Each row is a point on a landscape with many valleys, with its height.
From any point a ball rolls to the lowest of the 2 points nearest to it. It stops when none of these is lower. Distance is the straight distance between rows; heights are no part of it.
fosos: [107 128 179 181 116 127 111 130 156 100 137 151 179 113 141 113 169 126
  85 132 127  84 145 127 111 123 108 133 180 141  97 134 125 110 119  69
  88  97 110 102 147 124 150 113 158 142 117 140 116 176 140  98 116 104
 129 108 142  35 135 148 109 123 143  85 141]  h=6.2
neze: [179  90 124 147 106 122 182 127 117 171 100 141 141 125  99 116  98 104
  75 139 113 157 160 147 114 136 117 228 111  96 123 160 158 204  60  86
 108 142 115 138  77 109 160 101 138 135 167 135 181 171 151 121  60 133
 131 142 145 155 121 100 148 150 140 198 187]  h=31.2
ler: [134 136 129 183 133 120 136 152 128 159 137 128 142 116 105 107 189  83
  93 131 170 132 190 107 140 103 150 150 144 106 170 118 152 102 128 116
  97 134 130 126 136 169 166 136 207 150 157 206 137 143 124 157 116 159
 150 127 143 149 103 152 160 117 149  75 187]  h=68.7
rufa: [122  99 128 139 123  92 105  95 128 148 138 169 115 137 122 163 115  83
 148 138 132 116 121 134 155 112 104 100 122 115 128 145 118 162 125  79
 140 129 113 132 170 136 138 120 106 117  87 136 125 132 164 122 110 105
 138 150 127  66 162 123 118  95 118 158  82]  h=73.9
Gis: [173 143 119 158 134 128 150 112 143 168 100  85 107 155  90 163 109 122
 121 109 103 180 108 156 143 109 115 121 130  95 178 150 174 123  75 174
  81 171 173 129 145  88 121  33  88  94 149 166 134 156 174  95 119 144
 103 168 113 148 131  79 132 103 107 179  72]  h=8.3
Zumab: [172 141 167 121 111 121 113  74 179 155 130 120 118 125 128 112 117  87
 133 162 177  56  80 104 155  92 173  94 168 141 101 113 158 106 152 104
 145 156 144 131 172 147 143 107 121 124 131 154  97  76 117 132 156 162
  78 109 127  54 190 130  91  62 134 106 108]  h=50.3
batod: [175 136 133 105 117 133 131  91 138 141 124 101 121 137 146 163  91 154
 152 129 114 127  94 114 136 152 150 112 126 155 115 117 144 108 141 179
 148 172 159 125 154 134 126  92  84 122 118 125  91  77 116 105 151 147
  78 119  95 131 161 100 110 112 136 153  98]  h=40.0
Lem: [104 140 110 108 108 134  88 124 160  87 111 106 151 142 144 120 230 149
 181 121 142 126 165  62 116 108 136  72 165 161 181 145 146 101 142 180
  96 107 151 126 162 128 119 146 127 110  87 147 121 114 166 233 157 132
 123  99 124 136 132 140 133 152 141 102  52]  h=34.0
geke: [164 107 123  85 115 144 138  54 144 163  52 108 126 138 192 206  76 159
 167 127 132 135  84 138 148 136 142 133  90 138 123 114  99 162 101 181
 146 184 147 125 165 117 118  97  95 148 111 118 134 106 129  94 144 129
  89 120  98 119 130  79  85 109 140 141  99]  h=33.2
merid: [ 78 163 126 112 137 146 149 196 123 112 164 122 138 112 137 111 124 207
 133 125  84 148 139 132  97 196 120 154 123 142 126 105 133 119 156 151
 150 144 123 121  94  95 110 167 119 144 148  92 111 122 102 143 116 131
 131 111 111 172  89 128 145 170 142 121 158]  h=37.8
Gekor: [145  84  91 142 118 128 139  68 133 163  47 173 149 142 191 166 154 142
 155 135 185 131 131 122 186 106 129 140  75  87 163 132  91 185  93 139
 126 127 121 135 134 157 116 119 140 146 110 114 177 143 140 119 124 125
 155 148 123 139 110 118  99 121 137  90  83]  h=8.9
kub: [ 76 138 159 178 135 103 123 212 165 129 198 137 110 136  72  60 178 114
 134 178 139  96 114 109 127 129 178 107 179 138 132  94 184  96 163 103
 128 123 138 124 120 156 103 147 136 131 128 170  81  95 121 122 140 123
 157 118 140 108  89 157 152 113 146  83 176]  h=51.5
zod: [125 164 132 118 135 164  40  58 137 184 153 118 119 139 126 134  64  64
 118  83 194 127  83 133 160  86  66 116 119  86 116 150 110 133 169  43
  82 108  83 120  97 136 177 111 192 136 168 172 135 161 127  81 128 147
 141 131 124  56 132 136 113  26  84 151 142]  h=34.6
Vamon: [120  97 138 183 117 110 143 197 150 175 175 175 111 127  82  64 163 126
 127 173 135 111 121 116 146 143 182 145 142 109 125 100 177 141 148  82
 137 140 117 125 101 151 132 155 151 152 156 159 121 105 134 124  96 122
 148 136 138 143  67 147 147 144 166  95 211]  h=57.9
Birug: [131 112 142 107 138 110 153  89 102  89  90 136 131 130 168 188  91 143
 122 114  94 142 120 161 145 130 116 148 112 147 107 138  70 144 102 158
 126 129 137 121 150 119 102 156 119 112 124  87 159 154 109 126 101 114
  83 133 133 106 146 135 104 158 112 146 108]  h=44.5
fub: [115 135 151 137 128 144 133 145 154  75 120 152 154 135 141 117 151 166
 126 158 117  98 133 115 138 141 174 125 139 178  87 121 131 122 126 132
 142 103 128 128 135 130  99 148 125 128 119 107 120 116 101 113 139 118
 104 123 145  95 130 138 100 135 140  68 135]  h=23.9
bonem: [142 119 122 122 151 154 141 144  79 148 156  49 107 151 108  98  76 131
 108 105 144 166 118 134  82 156 115 191  91  69 164 137 150  95 138 176
 112 151 131 111  54 131 130  65 120 149 190 107 124 146 101 114 162 118
 109 142 113 208 120  91 146 100 109 142 161]  h=18.5
sug: [180 147 134 108 114 137 125  89 149 137 139 103 121 128 119 113 107 107
 134 136 176  96  77 107 137 117 187 107 139 149  94 116 182  90 164 122
 169 177 142 124 130 147 143  96 103 135 131 139  74  70 114 123 162 168
  86 123 110 106 159 119 127  97 140 127 112]  h=45.8
zuzi: [119 119 102  84 116 157 158 166  77  90 157  94 117 133 112 127 127 136
 143  88 112 173 146 124  77 164 100 147 123 111 141 143 131  95 138 149
 146 139 142 144  98 114 116 116  78 104 110  71 115 124 139 191 117 107
 155 134 125 188 136  98 166 139 132 187  90]  h=11.3
rugu: [103 169 162  76 137 110  76 117 117 111 124 124 112 110 183 154  98 110
 157 124  96 108  86 157  94 129 122  70 110 139  88 106  67 125 188 132
 189  94 108 111 192 155 127 164 148 146  73 118  88 109  86 141 204 119
  97  89 127  81 172 154 124 104  95 128 161]  h=41.3
tek: [ 93 155 139  96 169 122 109 132 142 174 118  99 105 122 161 134 130 164
 168 128 143 104 112 130 122 124  94  87  95 110 163 120 103 122 173 165
 158 124 138 121 164 145 125 130 160 170 104 147  94 105 116 119 180 119
 132 110 108 126 132 131 124 107  91 115 112]  h=20.3
tisav: [158 154 111 128 141 143 119  94 116 143 105  96 118 104 123 139  94 120
 121  93 164 136 148 150 128 106  78 154 120  96 139 142 113 127 116 128
 125 148 136  86 126 135 153 110 182 145 161 147 136 171 117 128 115 165
 128 120 145 141 121 128 143 111 119 166 124]  h=19.9
Mulil: [147 120 155 197 138  53 147 132 182 174 149 188 110 140  48 136 107 132
 132 196  57 122 110 142 159 102 157  97 180 140 127 121 195 147  84 132
 125 155 153 143 151  83 121 128  93 105 145 160 119 108 155  87 115 143
 105 138 138  99 137 146 126 181 124 180  80]  h=79.5
vavo: [154 118 125 209 156  91 126 111 178 150 103 178 135 149 109 121 196  85
  71 159 148  98 163 134 159  42 138 120 147 125 138 125 161 112  70 117
  89 108 143 126 143 140 145 125 188 142 133 210 155 155 117  90 115 153
 125 145 156  89 125 168 125 116 105  72 106]  h=72.2
semu: [158 132 108 189 127  88 167 141 127 140 114 161 136 151  61 108 167  95
  98 144 112 137 158 146 157  87 153 150 141 130 152 126 166 103  73 146
  99 127 141 144 113 133 141 141 170 104 163 169 169 144 122 114 111 149
 112 147 154 174 111 150 175 163 115 150 122]  h=74.2
zira: [ 93 108 160 156 116 113 130 185 141  72 143 159 144  88 120 140 135 130
  78 146  81 123 124 176 141 117 125 166 154 181  63  85  95 159 118  81
 123  94 123 101 140  96 124 186 125 104 128 113 154 138 101  51 102 111
 126 107 178  74  90 154 127 141 137 100 176]  h=30.2
deku: [131 118 149 185 115 144 116 162 157  79 175 114 152 111  94  98 150  75
  57 123 124  98 147 124  99 107 100 150 192 151  78 124 142 100 125  46
  87 102 105 117 125 131 152  97 146  92 139 126 114 152 150  80  98 107
 129 118 159  61 126 146 124 114 149 117 179]  h=14.1
Sem: [156 131 109 136 106 126 160 120 141 103 107  81 126 153  88 135 163 124
 153 104 111 167 145 116 122 125 115 112 139 137 162 152 169 106  72 179
  60 129 163 142 152  92 113  50  93  74 109 139 128 137 177 167 124 131
 110 159 121 159 137  83 134 136 135 174  38]  h=16.1
tutup: [132 111 134 165 108 103 160 165 169 150 145 188 140 124  90  85 154 146
 120 193 114  93 130  85 157 142 209 152 177 148  90  99 201 156 118  99
 133 139 124 144 101 112 128 157 128 145 169 143 128  93 117 112  80 140
 130 129 144 121  95 132 122 174 184 105 175]  h=62.6
megut: [128 130 142 186 155 101 123 101 173 177 115 156 128 110 116 109 144  96
  85 146 165  93 143 154 172  66 147 136 158 117 142  96 147 116 124  96
 119 144 142  98 134 127 160 143 205 152 178 221 150 139  91  69 115 170
 119 111 165  79 108 167 134 102 124  88 163]  h=69.2
Viv: [112 110 104 195 121  66 127 126 158 125 113 217 169 152  97 112 224 164
 126 195 124  94 156 111 185  58 182  92 159 154 137 126 175 154  69 158
  77  91 124 180 120 128 136 178 141 135 137 166 184 126 127 110 103 123
 120 156 146 132 106 177 142 183 119  63 100]  h=74.1
dibi: [ 94 106 119 150 100  59 130 140 175 102 126 226 149 148 111 118 196 148
 123 204  95 105 138  96 177  88 180  95 187 184  82 109 183 152  85 115
 121  74 101 163 141 120 112 209 111 108 110 116 171 101 136 123  92 118
 113 142 134 102 115 153 115 183 146  70 102]  h=71.3
Pak: [172 124 116 197 133  69 159 143 166 182 126 166 110 146  31 111 139 116
 116 167  95 130 147 145 145 115 155 103 156  94 158 128 219 130  76 134
 114 152 161 140 130  91 143 112 141 112 165 200 131 121 160 104 111 152
 119 152 140 167 130 127 152 181 123 159 112]  h=76.8
rol: [122 131 149  47 128 162 132 139 122 107 130 125 133 111 211 139  94 169
 135 137 111 118 102 109  80 197 154 124  96 146  80 116  92 147 172 125
 201 111 102 133 122 137 113 160 100 147  80  76 104  69 101 105 166 122
 126 107  89 100 144 111  91 134 123 110 180]  h=41.2
zul: [119 132 120 155 131 126 104 138 121 171 142 136 136 102 124 105 159  97
  87 139 176 106 140 142 156  86 150 144 127  98 158  96 136 120 142  82
 139 141 123  91 131 154 154 150 210 169 188 200 126 151  95 124 110 163
 152 118 159 131  76 159 162  97 141  90 193]  h=65.6
mame: [125 138 100  49 156 166 152 140 102  92 143  44 113 125 168 126  86 172
 156  94 150 152  98 138  48 174  98 141  61 105 131 113  97  84 166 200
 158 124 113 146 116 141 116  94  72 141 100  76  97 105 104 116 191 127
 132  98  71 176 127 111 121 114 100 153 125]  h=40.6
devez: [144 151 102 161 114 108 153 149 138 113 140 151 135 113  71 117 182 103
 101 133 131 134 154 116 145 107 145 145 158 145 132 125 156 111 121 124
 127 127 141 117 140 135 140 159 160 125 147 171 132 138 127 166  99 162
 138 134 147 157 112 161 164 150 147 128 142]  h=71.7
famo: [134 149 120 130 130 173 138 161 107  74 152  93 164  92 166  82 161 124
  85 115 166 114 154 127  88 141 130 199 139 138 128 119 117 103 160  92
 149 125 115  97  86 134 145 137 169 160 162 110 128 138 100 127 111 123
 182  91 158 147  77 143 131 138 165  78 222]  h=57.4
Gafi: [133 138 127 119 136 147  66  44 141 190 124 143 141 139 161 156  89  66
 111 102 202 127 107 135 134  86  65 112 118  84 157 148 113 166 131  57
  95 138  99 112 142 140 163  96 171 136 133 174 138 189 143 105 122 144
 151 133 129  61 141 124 110  55 111 129 116]  h=30.4
Sudu: [163 135 101 152 134  98 122 118 133 179 129 137 107 104  70 161  89  81
 110 118 152 135 123 180 161  74 110 148 132 106 150 123 136 115 117 102
 156 159 153  96 145 115 150 149 164 130 173 192 140 144 110 121  94 184
 135 150 153 156 107 143 178 118 128 202 130]  h=10.4
gagid: [ 86 137 104 122 133 125 145 184  93 134 134 140 125 100 115 149 109 175
 143 116 100 158 137 165 135 155 104 149 118 139 149 120  98 141 145 146
 137 145 137 121 106  97 108 193 139 138 156 119 150 131 104 158  99 134
 149 142 130 193  72 146 149 178 128 146 153]  h=43.6
nafal: [174 110 102 148 108 117 138 105 178 144 101 131 155 119 129 129 180 113
 153 130 122 141 166  77 127 118 111  97 155 122 166 146 185 108 101 157
  80 135 151 144 158  89 152  83 123 111 111 162 120 130 193 213 100 141
 136 126 109 145 148 104 113 143 165 151  69]  h=22.1
Vima: [102 113 141 134 130 132 103 140 159 115 146 135 139 160 133  83 216 110
 164 142 163 109 151  67 119 130 142  56 158 148 149 135 168 101 131 132
 111  98 135 143 152 152 111 131 121 129  70 144  94 121 160 185 146 105
 139 116 120 103 139 132 131 106 126  89  80]  h=39.8
Tok: [135 131 132 114 135 190 145 146  99  61 136  88 154 116 144  96 121 139
  92 103 134 115 146 124  76 157 128 182 142 149  78 139 104 113 154  79
 154 122 102 118  92 123 156 108 140 134 137  83 121 111 107 121 101 111
 149  96 123 128 120 121 114 137 157 126 185]  h=53.5
segum: [117 142 147  78 113 142 121 142 134  76 123 122 150 132 166 116 132 192
 151 151  97  93 112  85 122 162 205 129 128 191  83 111 126 121 157 151
 185 125 121 142 129 129  93 154  96 136 109  72 106  71  95 130 177 137
  86 108 114  98 155 112 102 143 136 100 141]  h=32.9
nobef: [143 119 105 113 135 159 164 120  85 109 103  72 107 149 128 148 129 134
 140  80 132 168 141 145 119 147  73 147  88 101 151 143 108 117 118 173
 112 141 136 132 110 131 127 103 101 104 123  89 132 145 147 152 122 105
 130 150 111 172 140  99 139 119 124 169  89]  h=2.6
Pivir: [132 127 163 186 162 154 132 117 143 124 113 133 168 135 156 108 151 148
 110 121 155 100 152 112 121 149 105 137 149 138 118 147 129 110 126 124
 109 105 121 124 121 133 133  94 155 133 133 123 113 152 116  93 134 101
 127 132 126  86 121 133 104 116 123  84 134]  h=14.3
gol: [141 143 128 132 131 152 137 157 112 195 145 105 119 125 118  78  97 150
 130 119 149 115 120 123 102 177 134 153 109  84 148 133 168 127 169 126
 130 154 140 116  71 148 138  92 139 170 168 119 104 127 109 118 143 141
 126 118 112 166 103 109 137 113 135 130 194]  h=27.0
som: [162 104 149 107 105 155 113  80 122 105 141 138 136 143 122 121  50  75
 105 138 164 115  75 131 166  96 164 165 138 167  34 123 103 125 144  17
 162 144 112 128 105 146 136 126 104 102 125  76 130  96 103  67 125 113
  96 142 144  55 161 139 112  69 102 158 180]  h=68.8
tada: [ 50 157 110 164 132 104 120 189 111 146 115 158 125  92 109 146 186 160
 120 125 126 127 185 148 137  74 100 109 155  95 214 116 110 109 139 156
 102  94 132 135 138 142 132 183 206 154 149 184 153 164 126 185 141 135
 189 126 147 175  90 186 184 153 101  85  94]  h=58.4
malu: [106 176  98  52 165 134 128 116 107 146 121  54  93  94 163 165  77 188
 171  85 133 152 109 152  72 155  69 131  71  84 177 118  88 109 154 216
 152 136 138 121 128 118 125 115 124 180 135 113 115 117 104 111 168 137
 131  83  99 187 129 128 132 129  86 149  92]  h=46.0
zife: [118 137 137 138 148 130 156 200  98 105 191 108 124 140  55 101 111 150
 131 115  83 156 135 125  83 170 132 117 160 126 141 144 169  89 132 145
 122 132 152 148  91 102 108 111  82 107 147 115  81 118 128 159 126 135
 124 132 125 178 124 123 159 168 141 189 108]  h=20.7
non: [128 123 119 126 112 165 114 147 106 131 155 124 135  85 136  91 134  83
  92 132 180 109 126 143 139 125 147 192 128 134 120  89 103 127 155  59
 157 152 113  88 107 155 162 167 193 156 181 139 136 141  82 110 104 141
 167 104 151 139  65 159 154 100 141 109 219]  h=61.8
fute: [159  82 134 176 110 127 172 134 108 165 121 148 126 145  84  83 132  73
  94 143 136 153 172  96 117 144 118 172  98  66 156 148 164 182  76  96
  94 123 108 161  85 124 164  82 157 139 140 133 165 163 160 154  90 109
 145 161 132 165 120  98 147 154 148 141 188]  h=35.8
vereg: [ 89 140  98 126 140  92 106 181  91 179 151 141  82  86  82 143 125 107
 145 126 129 140 129 157 149 122  91  94  98  88 188 130 128 141 158 106
 158 141 134 129 157 141 126 185 144 138 138 149 118 135 136 152 138 133
 178 160 141 165  95 152 167 139 116 157  93]  h=78.9
Tefe: [154 127 115 148 124 164  97  95  98 174 169  98 105 148 117  89 100  30
 105  99 204 153 117 110 147 127 106 152 103  58 140 153 151 141 153  56
  89 143  96 117  84 153 156  71 157 132 145 149 161 166 133 121 145 140
 158 168 130 113 155  95 122  46 129 135 179]  h=42.8
gele: [106 142 106  99 123 104  88 128  94 167 160 141 100 110 126 154  94  79
 142 117 140 132 106 146 157 129  77  88  96  86 161 136  99 156 141  83
 164 138 115 123 157 152 126 156 125 131 108 136 115 132 145 155 117 117
 169 145 129 120 118 123 145  96 117 168 101]  h=76.4
valu: [160 144 110  62  87 140 139  85 121  68  89  89 139 139 179 194 130 165
 152 117  89 157 130 116 103 167 144 121 109 175 130 149  95 122 124 191
 141 158 144 131 149  97 123 105  56  89  94  98 123 105 152 183 139 160
  94 107 104 157 169 101 124 164 179 146  77]  h=26.9
nuno: [151 113 156 126 125 133 119 105 125 119 141 126 126 139 111 162  77  89
 132 113 120 114  97 140 153 113 125 124 139 138  71 130 125 112 136  80
 149 131 119 114 135 143 128 124  99 111 128  97 119 120 124  99 123 121
 105 146 122  79 179 116 118  99 116 173 132]  h=71.4
Voku: [145 154  92  59 107 127 155 137 108  81 120  89 136 129 118 161 119 175
 148 108  97 174 131 103 102 164 131 115 119 158 140 141 125 105 149 205
 143 142 152 136 131 101 116 113  62 100 125  89 101 105 128 182 126 139
 101 111 105 204 141 106 143 166 156 158  79]  h=20.2
suvi: [133 138 167  91 104 113  88  84 119  81  95 149 128 126 200 166 112 125
 129 142  68 109 130 139 121 135 151 112 120 176  70 117  65 152 143 137
 175  99 116 126 170 131 118 173 130 120  82 113 125 115  95 153 161 127
 103  97 133  77 171 148 115 141 147 101 145]  h=34.1
rul: [141  91 116 202 119  79 138 112 179 100 138 203 166 144  97  75 232  98
  96 167 143  96 160 115 172  73 174 103 151 136 113 130 177 119  57 112
  83  78 118 167 137 136 123 132 154 129 100 161 140 130 158 119 120 127
 112 121 147  89 129 146 121 147 120  84 106]  h=74.6
fotog: [118 128 123  69 150 176 132 134  91  58 146  93 131 111 160 111  78 117
 117  77 155 130 123 146  67 161  71 168 115 126  88 133  58  92 140  88
 141 116 101 118 107 130 135 118 123 143 125  54 119 153 113 132 125 114
 158  97 133 142 151 146 129 101 119 152 148]  h=57.0
tafe: [157 124 121  93 164 158 162 119  71  87 151  51 118 157 114 124  64 146
 101  95 122 173 110 141  92 139  97 189  74  93 147 120 121 103 120 186
 126 148 139 128  89 121 112  94  76 129 168  87 125 151 127 110 111 106
 106 120  99 193 122 100 125 110  99 166 137]  h=11.2
Nopi: [ 77 152 141 146 173 107 116 164 121 118 118 124 107 160 132 122 161 159
 174 124 126  92 126 126 147 112 135  86 123 147 151 120 121 111 150 174
 136 107 151 127 157 163  88 159 132 143 114 132 102 113 105 115 184 106
 132 137 130 140 122 144 138 106  90  89  78]  h=7.4
digub: [194 128 150 172 128 125 174  87 143 137  86 117 139 136 110 118  89 121
  63 130 129 143 151 137  98 120 124 205 140 128 121 152 167 149  73 103
 104 150 143 121  87 101 154  80 167 140 185 169 149 174 128 110  73 164
  89 132 153 139 121 101 125 143 138 175 174]  h=25.8
fipu: [109 128 165 173 132  86 139 126 154 122 134 182 144 156  69 126 131 189
 143 180  48 145 134 137 151 132 157  94 175 165 139 134 179 151  86 178
 107 136 145 162 129  74 119 150  80 106 120 155 129 129 155 117 111 111
  89 144 132 119 127 121 107 207 118 140  76]  h=82.2
dige: [100 150 149 137  98  89 120 167 191 121 136 206 135 125  88 107 166 185
 132 224  80  96 118  62 170 121 220  98 204 187  92  93 197 157 131 121
 125 123 124 156 122 109 130 193 112 114 158 132 138  92 121 121 109 155
 118 103 139  92 125 156 120 179 169  60 139]  h=67.4
kuvif: [189 104 110 154 123 138 149  55 185 182  48  99 112 162 132 179  95 121
 132 115 133 152  85 130 160 101 153 129 112 101 158 129 164 143  76 169
  95 204 146 112 156 108 113  36  99 112 147 171 134 125 163  68 106 146
  83 162 100 128 136  76 103  89 139 140  99]  h=16.7
nitos: [118 121 128 158 151 139 166 131  89  89 125 131 153 143 115 117 141 145
 122  97 111 148 165 148 124 148  96 160 120 115 146 153 113 134  89 163
  72 103 144 135  99 118  95 113 121 127 133  95 153 179 135 134 110  97
 133 152 125 148 115 105 127 154  96 137  97]  h=11.1
belam: [170  95 125 176 127 140 141 128 120 180 158 125 105 155  95  86 133  43
 110 123 173 137 147  86 122 124 132 143 112  53 159 147 184 138 106  91
  86 138 115 147  99 155 163  64 163 125 135 141 128 157 168 162 125 119
 153 162 119 133 138  90 140 107 144 123 173]  h=39.6
Sofi: [125  94 135 102 118 161  96 130 102  84 160 137 137 126 147 114  83  72
  98 123 167 116  83 136 142 107 154 109 131 153  32 108  71 119 160  29
 144  88  78 142 112 189 111 148 109 120  88  63 131 102 108  79 128  90
 166 133 133  60 150 131  95  75 105 116 175]  h=65.5
tanez: [106 123 139 165 130 128 128 166 145 113 174 136 136 162 105  58 198 120
 149 153 170  98 146  81 148 118 187 106 151 131 156 123 169  89 135 121
 133 117 129 140 134 175 105 128 128 130 118 141 100 104 123 150 145 116
 144 132 127 118 105 128 144 109 136  75 118]  h=45.1
Tet: [101 118 103 129 131 116 138  92 110 153  74 135 110 126 159 188 153 150
 163 117 131 124 127 148 172 107 114 100  82 124 161 143  77 167 115 181
 129 117 136 123 157 138  97 120 129 130  99 115 142 136 146 119 138 108
 133 151 112 129 128 116 110 121 107  99  49]  h=19.1
Poge: [ 68 181 126 160 138 108 141 188 112 153 112 119 118  93  88 134 149 189
 149 122  83 153 165 147 134 127  77 107 167 115 203 132 132 117 136 183
  92 130 156 141 131 101 131 160 155 115 169 154 149 165 144 188 142 146
 150 125 151 197 114 171 173 185 109 125  88]  h=53.4
gomer: [122  98 137 118 112 183 145 161 122  75 164 136 167 121 145  89 166 112
  94 119 134 126 143  90  87 153 151 148 147 177  69 128 118 130 116  48
 143  97  94 144 110 130 148 135 114 102  86  91 128 125 135 165  72  83
 180 120 141 100 135 121 124 148 162 124 165]  h=49.0
mori: [156 140 119 141 134 144 108  65 140 196  99 118 128 134 156 145 113  83
 135  98 185 120 144 136 143  90  87 147 106  76 157 137 128 151 107 107
 109 145 114 101 140 141 143  77 178 133 151 192 143 169 127 102 119 156
 130 140 147 120 128 107 128  80 124 137 114]  h=25.7
Zavor: [167  74 104 144 127 120 167  86 112 128  89 177 157 142 167 143 128 107
 121 136 169 132 153 145 186  88 138 170  64 105 125 137  97 192  69 106
 124 126 127 133 107 149 122 140 134 136 128 127 176 160 132 108  63 122
 135 161 126 155 119 117  95 127 122 127 115]  h=16.9
Magap: [120 135 114 146 121 117 153 168  98 170 105 148 130 101 109 129 133 167
 112 124  89 160 168 149 126 144  83 161 133  96 178 142 147 143 113 160
 104 142 147 135  87 103 140 159 158 147 186 142 170 165 128 171 115 154
 158 140 134 214  97 132 165 182 139 141 125]  h=48.7
tilef: [ 99 135 124 155 139  70 105 170 148 199 144 165  92 105  78 132 142 134
 169 156 104 118 123 141 167 114 120  66 165 108 182 118 178 135 153 135
 155 147 158 121 174 126 139 161 145 148 143 178 108 108 158 148 146 142
 155 133 120 144 117 163 140 153 124 142  77]  h=82.1
dip: [140 121 127  64  87 132 133  97 128  97  73 132 137 143 189 174 132 169
 161 142  77 153 128 101 144 144 165 102 118 182 105 143 102 144 128 189
 147 126 137 150 147 125  98 161  75  87  89  90 151  97 132 172 133 138
  98 132 108 133 159 120 100 159 166 115  86]  h=33.1
gigif: [109  94 158 187 134 121 142 185 122 102 170 134 127 110  75  98 120 111
  62 127  84 135 138 177 110 134  98 169 156 146  90 112 133 130 106  68
  88 108 119 124 108 107 148 122 129 118 148 135 137 155 134  61  97 110
 143 122 158 101 102 136 145 140 135 134 158]  h=21.7
zetos: [ 74  84 142 173 147 142 155 174  94 142 144 160 146 148 120  95 158 135
 131 128 122 120 160 148 119 150  84 129 109  94 151 137 107 159 108 118
 101 101 109 148  94 132 103 121 127 143 116 105 148 175 134 119 127  68
 181 154 132 139 115 113 122 142 116 104 146]  h=18.8
zir: [142 102 143 112  84 160 118 130 144  42 160 143 165 147 155  86 184 111
 123 152 140 106 153  50 129 130 198 110 142 185  79 123 129 112 125  74
 144  96  86 153 137 128 119 162 109  89  78  77 143  99 145 205 107  99
 138 112 141  74 142 136  86 148 172  95 128]  h=44.2
leb: [ 94 118 112  92 154 153 136 137 101  98 133  82 111 160 153 132 131 153
 175 100 147 137  84 133 102 148 119 102  78 113 137 122  79  97 157 186
 149 112 133 144 135 157  72 107  58 113  76  73 109  98 132 104 199  93
 126 137  95 155 134  87 117 104  95 109  77]  h=34.2
nelet: [ 81 174 109  66 136  97 113 157  77 112 104 141  84 106 176 179 105 159
 174 111  74 127 114 168 122 160  82  90  84 138 150 124  48 155 144 173
 176 101 131 118 140 111  94 192 114 136  90  91 139 124 106 153 141  98
 148 150 134 154 127 156 143 169  77 126 122]  h=52.9
ditet: [108 108 158  75 121 151  75 123  93  82 172 137 127 110 173 140  65  74
 121 103 123 126  85 136  96 127 109 106 129 142  45 121  52 129 166  57
 162  90  94 133 145 160 130 141 108 123  61  63 143 124 116 108 142  98
 152 116 137  60 174 137 128 101  95 139 204]  h=62.7
rolit: [ 93 168 143 131 135 143 130 209 131 102 175 116 128 136  74  92 135 192
 128 142  77 126 121 115  90 192 175 126 169 160 101 111 165 111 150 161
 142 132 136 130  94  95 100 142  89 120 154 121  97  99 109 117 123 131
 105 114 127 141 103 125 137 167 155 125 143]  h=30.1
Lam: [124 124 139  73 143 196 109  99 144 140 125  96 143 120 226 118  95 158
 147 122 184  93  80 132  76 168 118 113  90 119  91 129  82 128 194 117
 162 104  89 143 121 151 138 134 136 176  92  99  98  74 103  75 191 102
 118  94  88 107 156 124  85  95  87 125 161]  h=47.4
pofak: [133 131  96 100  68 112 114 101 175 128 108 111 141 101 147 159 194 162
 171 122 113 151 153  58 129 127 129  75 153 160 161 157 153 118 131 191
 104 133 149 134 167  98 128 119 103 101  97 131 136 105 193 231 137 144
 132 103 104 139 144 128 116 166 193 109  54]  h=28.2
zam: [ 93 112 101  83 134 145 140 109  98 128  80 106  94 120 193 152 151 158
 182  94 138 142 101 141 140 147 101 102  84 104 156 127  58 135 132 186
 123 120 130 127 146 151  86  99  93 123  85  97 122 120 158  95 171 100
 140 155 110 137 138 101  93 102  95 114  65]  h=27.1
pevug: [149 140 163  67 123 119 115  69 110  85  71 139 135 118 188 195  61 149
 127 111  73 132 128 172 110 150 108 148 126 173  76 137  51 158 132 145
 169 129 128 115 157 100 123 145 105 110 105 100 128 145 104 142 124 133
  81 106 148  96 159 131 100 146 142 162 136]  h=40.1
neke: [ 86 157 144  61 139  85  66 131 113 136 125 130  88 107 167 178  71 126
 164 149  64 129 102 176 103 141 108  68  99 122 122 117  71 157 173 141
 206  95 124 115 170 113 109 194 125 148  88 120 106  98 105 142 181 121
 113 109 130 127 144 149 128 137 106 127 165]  h=46.9
faru: [ 98 147 127 117 150 144 103 157 145 186 155  97 110 119 140  98  92 170
 159 133 142 110  69 136  97 163 128 112 114 111 128 126 151 121 190 143
 138 146 112 107  93 140 126 119 121 173 120 126  82  87 115  97 180 118
 120 118  91 129 128 137 137  96  99 132 161]  h=30.3
fopum: [171 134 128 138 142 137 167 103 128 105 109 109 142 124 112 133  93 138
  93  99 126 134 154 139 112 120 120 182 135 144 125 145 124 120  97 132
 121 148 149  99 111 109 145  90 130 112 166 138 133 156 110 123  93 150
  86 125 130 150 138 112 142 131 141 179 145]  h=20.0
lek: [ 86 183 120  57 162  97 107 147  83 128 118  89  76  91 147 181  73 170
 162  95  85 141 107 176  99 165  58 115 101 122 161 126  83 123 160 201
 147 135 139 123 162 107 119 162 113 141 127 108 116 132 127 141 169 141
 122 110 127 180 113 139 131 149  81 154 102]  h=50.8
buruk: [115 128 138  47 144 140  83 116  94  87 169  99  96  98 145 159  40  93
 129  86 111 150 101 164  77 153  57 114 112 125  76 133  44 118 165  93
 170 101 109 111 150 119 154 139 110 124  95  65 125 137 121 118 142 122
 132 104 117 103 176 157 149  98  99 172 166]  h=60.0
mopa: [148 146 116 121 157 174  55  74 112 169 173  98  95 160 121 118  84  41
 109  84 220 154 103 136 132  99  97 147  94  76 114 178  94 108 167  64
  75 112  88 119  70 159 160  80 163 124 170 140 131 146 118  84 164 144
 145 138 114 100 151 118 117  20  88 130 158]  h=38.7
Tup: [151  96 108 105 113 130 165  61 153 166  37 103 132 145 152 184 119 167
 155 125 109 164 101 119 177 132 171 152 106 131 158 113 136 151  79 215
  97 191 164 116 136 107 101  72  81 111 128 135 132 110 155 102  91 123
 115 145 104 154 114  76 101 134 157 124  82]  h=25.0
litog: [147  99 128  93  82 139 105  95 141  70 118 140 149 152 166 125 176 128
 154 128 110 127 163  65 124 141 179  88 126 200  88 140 114 129 117 130
 138 106 123 144 154 131 110 162  94  67  53  62 137  98 138 214 153 113
 110 125 134 107 153 135  92 164 170 123  93]  h=39.4

Where does a ball stop that starts at each point below?
lek: Gekor
vereg: Tok
kub: Gis
belam: tisav
Zumab: Gis
Tefe: tisav
gagid: nobef
zir: nobef
